The views of a scene show one set of named points, each view turned or mirrored, and shifted as a whole, with a little noise and some points left out.
In the rows, 100 means zero.

Scene 1
View 1
figip: 117  106  105  84  103  111  82  89  105  85  87  95  120  96  118  101  100  112  105  109  104  75  92  99  101  71  112  108  98  110  98  96  92  119
kapim: 122  90  105  99  102  107  91  94  100  92  98  96  103  95  106  92  95  95  113  98  99  95  101  94  116  89  104  111  92  115  103  98  104  103
nel: 102  108  103  100  98  118  86  86  94  80  93  108  131  84  111  100  105  89  113  105  113  80  100  106  98  68  113  115  108  93  83  89  103  108
bavif: 111  92  100  94  97  115  84  106  91  112  88  105  97  94  115  83  83  113  108  102  102  83  102  93  111  79  99  101  119  121  89  99  91  126
sez: 109  90  99  102  95  116  83  106  90  103  84  109  107  91  107  84  84  98  112  107  111  86  106  91  110  78  101  109  123  117  81  105  92  120
netif: 118  94  105  101  101  106  94  89  98  89  101  97  109  92  104  96  103  91  117  96  101  93  100  99  113  87  103  114  86  107  105  93  111  99
Renef: 119  100  105  95  102  109  82  94  101  87  88  94  114  96  111  97  97  104  104  105  101  91  99  99  109  80  113  108  100  120  98  103  93  118
ker: 119  99  103  90  103  114  75  102  99  94  79  94  111  101  115  93  87  118  95  109  101  88  101  91  107  76  114  105  112  132  92  110  79  134
mubom: 113  102  103  99  103  109  91  83  99  80  99  97  120  89  107  102  105  91  112  100  105  89  97  105  106  80  109  113  89  99  100  90  108  98
legig: 127  97  102  90  100  111  70  102  104  87  73  95  117  104  114  94  84  112  100  119  108  79  100  86  104  75  113  111  110  131  94  116  78  131
gema: 118  101  104  97  106  110  84  95  100  90  90  92  108  97  112  96  97  106  99  101  97  95  100  100  110  80  113  107  100  122  98  102  92  120
Keta: 117  103  104  89  103  110  84  89  103  85  91  96  118  95  116  99  99  106  105  105  102  82  95  100  104  74  110  109  94  111  102  93  96  115
lali: 106  101  101  98  95  117  85  93  95  88  90  110  126  87  111  93  96  93  114  108  115  76  100  99  103  69  106  114  113  98  81  94  101  111
zevin: 108  95  105  109  97  111  96  86  94  86  106  108  117  82  101  95  103  78  126  97  110  90  100  102  109  81  102  119  93  89  95  87  118  87
View 2
kapim: 113  101  74  88  108  96  125  95  93  108  109  96  97  95  114  80  87  99  109  81  100  96  124  108  121  103  95  111  80  105  91  94  101  104
gema: 111  110  74  88  114  107  120  95  94  113  100  88  92  85  115  80  88  109  120  88  93  100  111  101  112  98  97  104  90  106  90  98  87  105
lali: 105  102  93  95  96  86  99  99  101  103  95  95  85  95  105  81  102  135  95  90  107  86  108  105  105  92  100  85  80  104  108  85  89  106
mubom: 97  103  84  83  104  99  120  91  92  108  105  95  101  96  110  82  93  114  109  83  103  88  116  119  112  97  100  106  93  95  107  87  114  104
Renef: 108  109  78  86  114  103  120  97  90  111  99  90  95  85  114  82  90  113  117  90  94  97  110  106  111  99  96  100  92  109  91  94  89  104
ker: 117  117  77  94  119  107  115  102  92  114  94  86  84  75  116  80  89  119  123  96  87  100  104  92  109  99  92  91  89  116  78  101  69  103
Keta: 108  109  79  92  111  104  116  93  90  104  98  89  96  85  111  81  89  117  117  93  94  92  118  111  109  97  93  95  93  105  103  93  98  102
sez: 119  103  83  94  104  84  109  106  102  108  98  98  81  90  110  79  100  123  99  87  101  95  107  93  112  99  97  95  70  112  82  89  73  105
zevin: 99  93  89  83  95  84  118  91  99  107  109  103  103  106  106  82  100  112  91  74  114  88  118  122  115  99  103  112  80  96  108  81  118  107
figip: 106  111  83  96  111  104  107  94  87  100  91  84  92  77  110  82  89  129  116  103  91  87  112  110  103  93  89  78  96  108  107  92  92  99
netif: 107  100  78  86  105  96  123  91  93  107  110  98  101  98  111  80  90  104  107  78  102  93  123  116  118  102  99  113  85  100  100  92  111  105
legig: 114  118  79  92  122  102  119  107  85  105  89  87  91  70  116  85  92  121  118  99  88  96  105  100  109  97  86  83  85  122  74  96  71  99
View 3
Renef: 108  99  105  99  77  104  94  94  121  113  102  85  89  96  101  98  101  100  89  101  95  91  112  96  90  118  108  102  94  107  98  99  96  112
netif: 111  102  113  106  98  109  106  110  106  105  99  83  94  96  103  106  108  102  100  91  97  96  99  104  95  109  102  109  96  100  97  105  99  97
gema: 111  100  105  98  75  105  99  97  118  115  102  82  89  98  100  96  103  101  88  103  95  86  111  92  91  119  108  100  92  109  105  98  96  115
ker: 107  100  97  97  62  102  90  84  133  120  106  83  89  104  98  87  101  97  78  106  90  83  117  89  86  129  109  103  92  119  101  91  93  124
kapim: 113  99  108  104  94  112  104  109  115  108  101  81  94  103  101  99  113  102  94  88  99  94  103  104  92  113  100  109  98  109  96  104  96  104
Keta: 108  102  108  106  83  106  93  91  122  111  98  89  92  88  101  108  98  96  92  102  93  93  109  95  90  115  110  102  98  98  94  103  103  113
figip: 102  104  106  111  77  102  82  76  131  113  99  94  93  84  103  109  89  89  87  106  89  96  116  92  86  118  110  105  99  93  90  100  107  118
sez: 93  113  101  110  76  101  85  93  130  110  113  91  89  115  102  82  98  96  91  94  85  83  108  104  94  127  100  129  96  118  97  93  86  107
legig: 108  90  100  100  62  104  82  80  141  117  108  88  87  101  97  87  102  94  80  104  94  90  117  94  82  126  106  102  100  119  89  91  91  124
lali: 89  112  111  115  80  98  82  86  120  105  103  101  85  93  101  98  90  93  105  101  85  92  108  106  94  118  103  123  98  98  91  97  95  99
nel: 90  112  114  112  80  94  85  87  111  104  98  101  80  85  98  107  85  94  112  107  88  93  106  105  96  111  106  119  96  89  96  98  97  96
zevin: 104  105  117  109  98  103  103  111  98  102  93  90  85  90  101  109  102  103  114  93  96  98  96  109  98  102  99  115  96  93  96  105  95  87
mubom: 106  103  114  108  92  104  99  101  105  102  94  90  88  84  100  114  99  101  106  100  96  97  102  105  96  105  105  108  95  92  96  105  102  96
bavif: 98  117  99  107  82  107  90  91  132  115  113  83  97  117  108  88  97  96  79  93  82  78  113  96  94  132  103  122  93  115  102  99  93  118
View 4
lali: 119  98  98  95  94  99  109  100  95  93  109  92  110  117  100  105  109  92  100  88  104  107  88  106  98  100  106  100  102  75  93  88  82  128
nel: 119  98  97  101  86  90  111  103  91  93  110  95  108  117  105  109  114  91  99  90  99  105  75  104  99  95  106  103  98  73  93  93  79  122
netif: 131  102  109  91  83  82  100  92  96  92  97  87  90  114  102  111  109  95  91  94  113  105  91  95  114  88  91  101  83  102  86  100  80  106
gema: 120  79  95  99  99  113  103  88  88  102  96  91  102  104  108  106  115  93  95  84  102  104  106  103  103  94  93  95  92  98  90  98  85  99
Renef: 115  85  96  98  98  106  100  91  88  102  92  92  98  104  104  106  118  94  97  88  106  105  97  104  105  95  96  97  87  96  88  98  87  100
kapim: 124  97  108  89  90  90  97  89  97  95  93  85  92  109  102  110  109  98  91  90  113  104  100  95  112  92  93  97  82  108  86  98  86  102
sez: 113  89  102  87  102  111  98  88  97  94  107  81  109  105  100  102  105  94  98  78  107  110  111  100  95  111  111  94  101  93  94  89  96  121
ker: 102  73  93  99  112  126  97  87  83  111  91  93  107  97  105  103  119  93  100  81  102  106  111  107  98  103  98  94  93  97  89  94  91  98
bavif: 123  80  97  88  102  119  100  83  93  97  108  84  107  102  102  100  102  98  93  78  104  107  125  101  93  106  101  88  102  103  90  93  93  111
legig: 101  85  96  99  121  128  95  91  87  112  84  97  108  100  99  107  119  89  106  87  105  106  107  114  105  105  101  95  94  94  86  91  92  102
Keta: 123  90  94  102  98  103  105  93  89  102  95  96  101  110  106  109  115  90  97  94  103  102  94  107  106  89  90  98  92  93  85  98  75  105
mubom: 127  101  100  99  82  84  106  96  92  94  100  93  95  119  105  112  115  92  92  95  107  103  78  101  108  85  94  101  87  90  87  98  76  109
figip: 123  87  87  108  106  117  110  99  87  107  97  104  109  113  106  110  114  89  100  91  100  98  93  116  105  92  92  98  102  84  85  92  72  113
View 5
ker: 96  138  115  84  102  103  99  91  125  110  92  98  109  72  117  112  106  107  120  87  111  105  97  115  104  90  129  128  113  126  89  94  119  77
sez: 97  128  114  91  98  105  91  100  117  102  99  89  99  97  109  98  107  93  117  88  116  116  82  119  114  90  123  108  104  117  94  109  115  63
Keta: 107  112  112  95  101  91  95  95  114  109  92  92  108  76  112  102  94  104  106  99  113  111  102  110  106  92  113  123  104  120  100  88  111  94
legig: 97  134  114  85  101  109  90  91  117  105  96  96  110  69  124  117  103  112  119  93  111  114  96  113  107  82  139  129  114  125  89  95  120  79
bavif: 99  132  119  89  96  106  98  105  123  108  107  94  101  85  101  97  112  94  119  84  120  106  88  120  114  96  122  117  98  122  93  101  110  66
Renef: 101  118  110  93  101  98  97  92  120  109  90  92  110  81  114  106  102  104  109  96  109  110  97  110  104  97  113  123  106  121  97  89  114  87
kapim: 99  110  108  97  102  113  92  104  116  101  93  89  113  84  105  102  115  100  107  108  108  114  95  110  111  102  110  124  94  117  99  82  109  90
lali: 106  110  112  101  98  86  89  95  105  106  99  88  94  96  115  93  85  96  108  90  115  119  88  109  108  83  117  103  106  115  101  108  113  80
netif: 103  99  107  103  99  99  93  100  113  103  86  87  110  96  105  97  106  97  101  110  107  115  94  107  107  106  95  113  94  114  105  84  108  96
zevin: 105  91  107  109  98  90  89  99  106  102  88  82  98  113  107  88  95  92  98  109  106  122  87  105  108  102  92  99  93  112  110  93  107  94
gema: 100  123  114  90  100  100  101  90  125  108  88  94  109  81  110  106  106  105  113  94  106  106  99  112  102  100  110  125  106  123  96  86  115  88
nel: 108  105  112  103  98  76  91  90  105  108  91  87  94  97  119  93  77  99  105  93  110  117  91  106  103  86  108  103  107  115  105  103  112  88

In a view up to two points have been moved. Name them for each view, in the order of its rows, or write none.
view 1 => figip
view 2 => lali
view 3 => zevin
view 4 => gema
view 5 => kapim

Scene 2
View 1
mib: 73  114  121  94  120  113  109  75  86  107  117  92  94  115  78  116  78  104  125  76  105  88  87  92  99  104  104  100  102  101  112  124  80  110
ragam: 95  102  125  82  100  113  116  75  95  93  118  92  79  110  92  110  83  97  115  95  115  101  89  90  93  112  105  106  87  89  109  111  88  99
loti: 89  99  121  100  109  119  103  86  96  102  104  105  91  103  92  95  91  89  117  98  107  106  91  102  96  108  99  108  75  100  107  117  96  106
sir: 72  103  107  104  130  121  91  90  96  113  98  109  108  105  90  88  94  95  110  82  95  96  93  109  99  96  97  102  89  121  107  125  94  117
Ludem: 99  90  110  89  107  118  97  89  105  96  103  116  85  95  111  81  99  85  101  104  104  110  96  102  90  103  97  112  70  113  101  106  103  104
kos: 78  110  117  96  123  115  100  80  93  105  106  99  95  107  87  100  89  100  115  80  100  91  94  97  99  103  100  100  93  112  105  121  85  114
motiv: 87  103  120  97  111  118  103  82  94  103  108  103  90  104  89  98  88  93  117  94  106  105  91  99  94  108  100  106  79  99  108  116  92  106
feb: 66  108  112  92  129  115  88  89  84  125  105  121  97  102  97  94  92  82  120  84  94  98  85  105  92  90  103  102  83  118  122  126  88  119
tuv: 97  83  110  101  109  124  98  94  108  101  99  114  100  99  103  78  98  83  102  105  104  121  94  110  92  102  95  112  69  109  102  111  108  101
zif: 97  107  127  98  100  115  111  75  99  85  109  88  75  103  89  101  88  105  113  95  115  92  102  94  99  119  97  106  80  100  95  115  89  104
rutag: 83  105  117  102  120  118  94  86  94  106  101  110  87  98  96  89  94  90  112  94  101  99  96  102  98  105  98  108  76  114  107  119  92  112
tesez: 80  81  104  104  118  129  100  96  105  115  103  107  130  117  86  89  87  85  111  91  99  122  80  109  98  93  99  111  92  101  112  120  103  104
Mal: 72  91  102  97  130  123  90  95  97  121  102  119  118  109  95  86  92  82  110  87  92  114  83  109  92  86  101  105  89  116  118  121  97  111
Lomo: 82  92  104  97  121  122  93  91  103  107  103  109  109  107  96  86  93  90  102  88  96  107  90  104  94  94  98  106  89  118  107  116  99  109
marer: 84  99  112  93  114  117  102  85  97  107  107  105  96  106  94  95  90  91  114  89  103  105  88  99  95  102  102  104  86  106  111  117  94  107
View 2
motiv: 97  103  91  108  94  101  97  93  96  91  82  94  92  104  107  106  96  80  111  95  108  88  97  93  96  100  113  85  106  106  112  98  112  105
Lomo: 100  93  94  112  110  95  97  112  106  106  89  111  90  104  109  105  94  98  104  100  96  108  89  95  94  92  103  96  112  95  112  105  107  118
kos: 107  95  91  117  94  108  98  103  106  91  66  95  98  112  105  107  89  85  110  92  109  94  86  91  96  102  109  99  114  110  107  104  113  100
zif: 92  103  91  114  79  107  101  100  93  81  69  74  103  106  111  106  96  70  109  94  113  79  102  99  93  120  122  90  96  110  113  94  121  95
marer: 99  98  92  109  106  97  96  100  107  98  86  104  90  103  108  108  95  91  108  96  103  96  92  92  97  91  107  87  109  104  113  101  108  109
loti: 95  105  93  109  95  99  97  96  95  90  86  93  92  100  109  106  97  78  110  97  105  91  102  92  96  100  114  82  104  103  115  97  111  107
ragam: 87  100  87  99  88  100  101  90  99  91  75  85  96  107  117  111  99  79  113  93  123  66  99  104  99  112  121  90  94  113  111  84  119  97
Ludem: 85  100  91  119  94  84  95  116  101  91  98  87  101  105  120  104  97  79  100  103  87  90  105  95  92  95  118  71  90  103  122  95  105  115
Mal: 104  93  92  111  116  92  96  107  111  107  92  117  85  105  108  107  91  100  106  100  94  111  88  87  97  82  101  90  117  95  112  108  102  120
tuv: 82  105  94  114  99  81  96  110  96  96  109  92  93  96  118  103  100  79  100  106  87  96  111  96  90  93  118  68  90  96  123  95  106  120
sir: 112  96  92  121  102  104  98  109  105  96  76  105  93  107  103  103  88  92  106  96  94  112  87  84  94  93  102  92  119  100  112  111  107  111
tesez: 94  98  100  98  111  95  96  105  98  111  98  115  80  93  110  103  95  95  106  101  103  114  96  100  95  101  105  100  112  82  112  104  111  120
rutag: 102  104  91  122  95  99  96  106  103  87  82  93  96  106  107  105  92  80  107  97  94  96  96  86  95  94  112  81  107  107  114  103  107  107
View 3
rutag: 104  105  99  94  99  103  100  99  99  99  100  108  112  98  114  93  86  99  101  109  111  100  113  88  94  100  94  100  96  107  97  103  82  108
Ludem: 97  102  101  89  94  107  99  87  97  102  107  102  117  102  100  97  91  96  92  112  97  93  90  98  97  91  92  96  102  100  109  115  78  99
loti: 98  104  106  95  93  103  101  107  100  109  107  104  114  96  112  92  84  86  100  104  110  92  104  90  95  97  98  102  99  102  90  103  88  111
tuv: 97  106  109  90  95  108  104  91  94  106  114  97  109  103  96  91  84  94  89  107  97  92  85  101  99  83  100  95  105  94  110  117  82  100
sir: 115  113  104  100  98  106  97  101  105  99  92  113  90  101  113  81  89  100  109  106  110  109  132  87  86  100  93  104  88  106  104  101  82  111
feb: 117  109  110  96  117  113  110  116  101  91  103  108  99  106  112  81  88  96  97  114  119  113  136  89  86  96  94  108  89  97  93  94  80  108
Mal: 114  111  114  98  104  115  104  106  104  101  102  107  81  109  103  71  91  93  100  104  104  113  127  98  87  89  97  103  88  92  106  102  83  107
zif: 88  95  93  93  79  93  89  103  101  114  95  111  132  91  123  107  92  82  107  108  103  82  98  81  96  115  88  105  103  116  83  96  92  111
mib: 99  95  101  99  93  100  94  124  107  111  91  118  112  99  125  90  99  73  113  106  111  98  136  82  87  118  90  114  88  109  72  80  96  116
motiv: 97  103  108  98  91  101  101  111  100  115  107  104  110  95  113  89  85  80  103  102  107  89  106  91  95  98  100  103  97  100  87  101  95  113
Lomo: 106  106  106  97  96  108  98  99  104  104  97  109  93  105  104  80  95  93  104  105  96  105  117  98  90  94  93  102  91  99  107  103  82  103
tesez: 104  111  118  102  87  110  100  106  105  116  104  105  73  104  101  69  89  80  108  93  93  102  118  103  91  87  103  102  89  90  106  103  97  111
kos: 104  100  99  97  93  101  93  109  105  104  92  115  109  101  120  90  95  89  111  108  107  102  127  85  89  111  90  108  92  110  88  91  88  112
View 4
kos: 88  109  97  93  109  105  90  85  101  109  121  99  116  103  93  91  98  107  92  101  109  99  98  94  120  117  105  94  92  103  103  97  97  97
Mal: 97  132  80  109  95  97  86  67  107  99  104  102  110  101  97  101  86  110  101  101  113  111  107  102  95  102  110  94  108  95  90  84  84  101
mib: 81  109  101  77  110  108  81  92  109  111  126  98  121  109  84  88  109  104  94  101  107  97  100  83  134  112  105  88  92  104  102  91  104  112
tesez: 96  119  69  101  110  106  80  75  107  99  95  92  112  101  101  91  92  113  101  103  101  114  108  114  91  102  102  94  118  94  89  77  94  112
loti: 100  99  85  105  112  121  96  89  94  117  116  95  117  99  102  96  96  111  102  98  103  104  111  91  104  109  108  104  103  99  104  94  95  107
feb: 95  134  94  108  88  96  91  71  109  107  119  107  112  105  92  101  92  110  103  95  116  107  107  80  112  101  117  93  96  100  97  95  85  103
marer: 98  113  84  103  104  111  89  79  105  109  115  101  114  100  97  100  93  108  100  100  108  104  105  93  102  105  109  95  104  98  98  87  90  105
Lomo: 95  114  82  107  108  104  89  75  101  102  108  100  109  97  99  97  88  108  92  103  108  104  103  106  96  110  105  97  107  98  97  88  88  94
Ludem: 107  93  82  120  112  124  105  87  87  116  114  104  110  88  109  110  81  102  94  100  102  99  106  100  83  112  108  107  107  96  103  92  85  88
sir: 90  123  93  107  102  93  94  72  103  100  109  99  110  102  95  89  89  113  95  97  111  107  103  103  109  114  106  96  96  104  97  98  89  96
ragam: 96  83  88  77  121  137  82  106  101  123  126  101  120  97  95  103  105  95  91  104  97  89  101  85  110  106  108  92  103  96  105  78  103  111
tuv: 113  95  73  124  112  126  101  87  89  117  108  101  110  89  111  109  85  107  101  99  101  105  114  101  74  103  107  109  114  94  101  89  86  97
motiv: 98  99  88  100  113  120  93  91  97  116  118  98  116  102  98  97  99  107  100  99  103  100  108  87  107  108  108  101  100  98  104  93  97  109
View 5
Lomo: 105  109  93  101  116  98  105  97  107  115  107  111  120  110  100  108  96  101  98  92  100  102  109  113  100  105  106  76  90  106  117  100  88  104
ragam: 90  103  86  105  102  101  91  99  117  93  112  118  107  96  102  97  82  65  104  92  104  111  107  117  97  104  77  113  99  93  91  100  84  100
tesez: 117  107  85  116  121  99  101  109  123  124  109  118  132  114  97  105  104  88  99  96  97  102  105  126  97  99  118  72  91  112  115  96  89  101
feb: 111  104  92  82  126  81  106  100  94  111  99  124  108  112  80  116  93  99  82  103  94  104  107  111  100  122  96  80  80  115  109  101  99  107
rutag: 101  109  100  91  112  97  100  93  98  100  105  111  109  108  98  96  90  100  93  101  107  103  106  112  99  115  96  87  88  101  106  99  92  98
sir: 107  113  97  92  121  92  111  101  96  112  103  113  116  114  90  106  102  105  94  107  91  103  115  111  100  111  103  75  86  106  114  101  91  102
mib: 95  110  86  98  112  86  106  112  108  101  108  125  101  106  78  107  99  69  107  109  84  117  125  107  102  105  75  105  90  95  97  104  90  102
Mal: 114  106  89  99  129  88  105  100  106  121  106  118  123  115  91  115  96  100  87  94  94  101  103  117  100  110  111  67  85  119  119  98  94  107
zif: 85  111  98  101  96  107  98  94  107  89  111  108  105  99  103  83  87  81  109  102  107  112  115  113  97  99  80  110  96  84  93  102  82  94
marer: 105  105  90  97  119  93  99  101  108  110  107  117  114  109  94  107  91  89  93  97  99  102  105  117  98  111  98  84  87  109  108  99  93  103
tuv: 107  103  96  105  110  111  90  86  110  103  109  106  124  105  120  91  78  100  87  83  124  97  88  128  96  111  111  80  91  107  109  94  89  98
motiv: 101  105  92  98  109  98  96  99  107  98  108  117  111  104  96  95  89  83  97  101  104  109  105  118  98  109  93  96  89  99  96  98  88  99
loti: 103  107  94  98  111  100  94  98  110  101  108  114  113  105  99  92  89  85  94  100  109  104  103  122  96  108  96  93  89  99  98  97  88  97
Ludem: 97  103  97  98  105  110  94  85  105  98  107  102  118  104  122  96  77  105  92  85  119  98  93  117  99  109  103  83  93  102  110  99  87  98
kos: 97  111  94  91  112  89  104  104  102  100  105  120  104  105  84  101  96  83  99  109  93  111  119  109  100  110  84  98  88  95  98  103  91  100

In a view up to two points have been moved. Name them for each view, in the order of its rows, or write none.
view 1 => tuv, marer
view 2 => Lomo
view 3 => motiv
view 4 => ragam
view 5 => kos
